Points on a hilly landscape, in no order, each with its height.
A ball rolls from a point to the lowest of its 5 nearest points, and stops where none of them is lower. Distance is the straight distance between rows; heights are no part of it.
q_781 (h 139): [ 65 -73 -39  -2   9 -56  26 -10  -3   6]
q_613 (h 344): [ -4 -33  17   9  20 -18   0   7  25 -12]
q_429 (h 258): [-20   8  51  51  29   8  15  20  50   0]
q_799 (h 11): [-25  12 -28 -30 -37  13 -40   7 -48 -15]
q_344 (h 123): [-22  40  -1 -37 -42  43 -32  -9 -61   8]
q_315 (h 205): [ 30  -6   3  43  36 -46  58 -18  63  27]
q_80 (h 206): [ 13  14 -44 -30 -76  34 -45  27 -69 -18]
q_330 (h 367): [ -7 -33   6 -12   3  12 -19  15  -5 -13]
q_747 (h 80): [ 43 -34 -34  -3  16 -50  43 -23  25   9]
q_891 (h 513): [-24  27  38  -3  20  60 -21   2 -16   5]
q_530 (h 192): [ -2 -11  -4 -14 -16  36 -43  20 -48  -8]
q_430 (h 534): [-44  71  46  -6  21  46  -3  -8   8   8]
q_210 (h 373): [ 15   6 -73 -21 -82 -10 -35  27 -50 -33]
q_64 (h 57): [ -8  18  18 -19 -16  51 -38  -3 -51   6]
q_134 (h 77): [ 27 -25 -48 -22   4 -67  45 -30  24   2]
q_377 (h 313): [ 15   9  32  63  30 -28  43   1  66  15]
q_286 (h 276): [-16  14  22  20  28 -29  36  -1  58  -9]
q_306 (h 252): [  4  45  46 -24 -19  68 -36 -35 -79  24]
q_100 (h 182): [  3 -29 -33 -21 -17 -26 -24  15 -31 -34]
q_632 (h 95): [-33  20 -13 -35 -13   0 -28  -8 -17 -16]
q_514 (h 167): [  8 -29 -26 -21 -29   6 -39  20 -46 -22]
q_150 (h 715): [-33  44  65  15  31  45  -6  12  25   3]
q_273 (h 669): [-21  23  63  23  34  77 -19  15  -5  16]
q_30 (h 145): [-20   0 -36 -26 -28 -23 -13  -6 -13 -26]
q_737 (h 105): [ 47  -9 -23  25  32 -49  69 -28  57  45]
q_926 (h 319): [-36  23  23  -9   3  41 -22   7 -13   2]
q_303 (h 245): [ 18 -23 -63 -27 -55 -38 -17  13 -33 -40]
q_518 (h 242): [ 38 -35  -8  29  35 -35  50 -12  48  30]
q_753 (h 181): [-23  -6  -7 -18 -10  19 -23   7 -25 -12]
q_221 (h 48): [-25  33  51  49  30  -2  21  16  65  -4]
q_17 (h 402): [-15  -8  24  -6   7  40 -28  13 -26  -3]
q_545 (h 31): [-11 -21  25  13  29  15  -8  15  11  -4]
q_534 (h 552): [-11  31 -71 -40 -87 -10 -28  17 -40 -29]
q_913 (h 335): [ 10 -17  24  40  31 -24  34  -4  54   8]
q_432 (h 34): [ 66 -51 -37  16  31 -41  59 -17  29  50]
q_817 (h 334): [ 52 -62   2  35  30 -25  26  -4  33  21]
q_358 (h 140): [-48  29   6 -19   5   2  -9  -4   3 -14]
q_324 (h 142): [ 16 -37  44  60  42  -7  10  19  41   7]
q_995 (h 130): [-34  67   5 -41 -33  37 -26 -23 -50  12]
q_777 (h 97): [ -1 -20 -24 -14  -2 -41  12 -15  20 -13]
q_176 (h 126): [ 27 -52 -34 -10  -2 -36   4  -3  -4 -14]
q_251 (h 343): [  0  10 -54 -30 -81   0 -39  27 -56 -21]
q_276 (h 54): [-3 -7 72 73 34 22  7 28 49  3]
q_449 (h 93): [ -5  27 -21 -33 -49  34 -37   8 -70  -7]
q_662 (h 246): [-30  83  53 -26   6  59 -11 -46 -38  27]
q_117 (h 298): [ 16 -25   7  24  24 -36  41 -13  50  12]
q_300 (h 435): [-44  40  32   7  27  16   8   1  38  -9]
q_915 (h 56): [ 44 -17 -50   1  26 -58  64 -36  30  38]
q_860 (h 177): [  8 -33   0   4  20 -30  16  -3  23 -11]

Two balls start at each pair of points below. Name the first point that both come to, or write -.
q_100, q_117 => q_432
q_777, q_315 => q_432
q_303, q_860 => -
q_17, q_358 => q_799

Where does a ball stop that starts at each point below?
q_891 => q_64
q_210 => q_799
q_430 => q_64
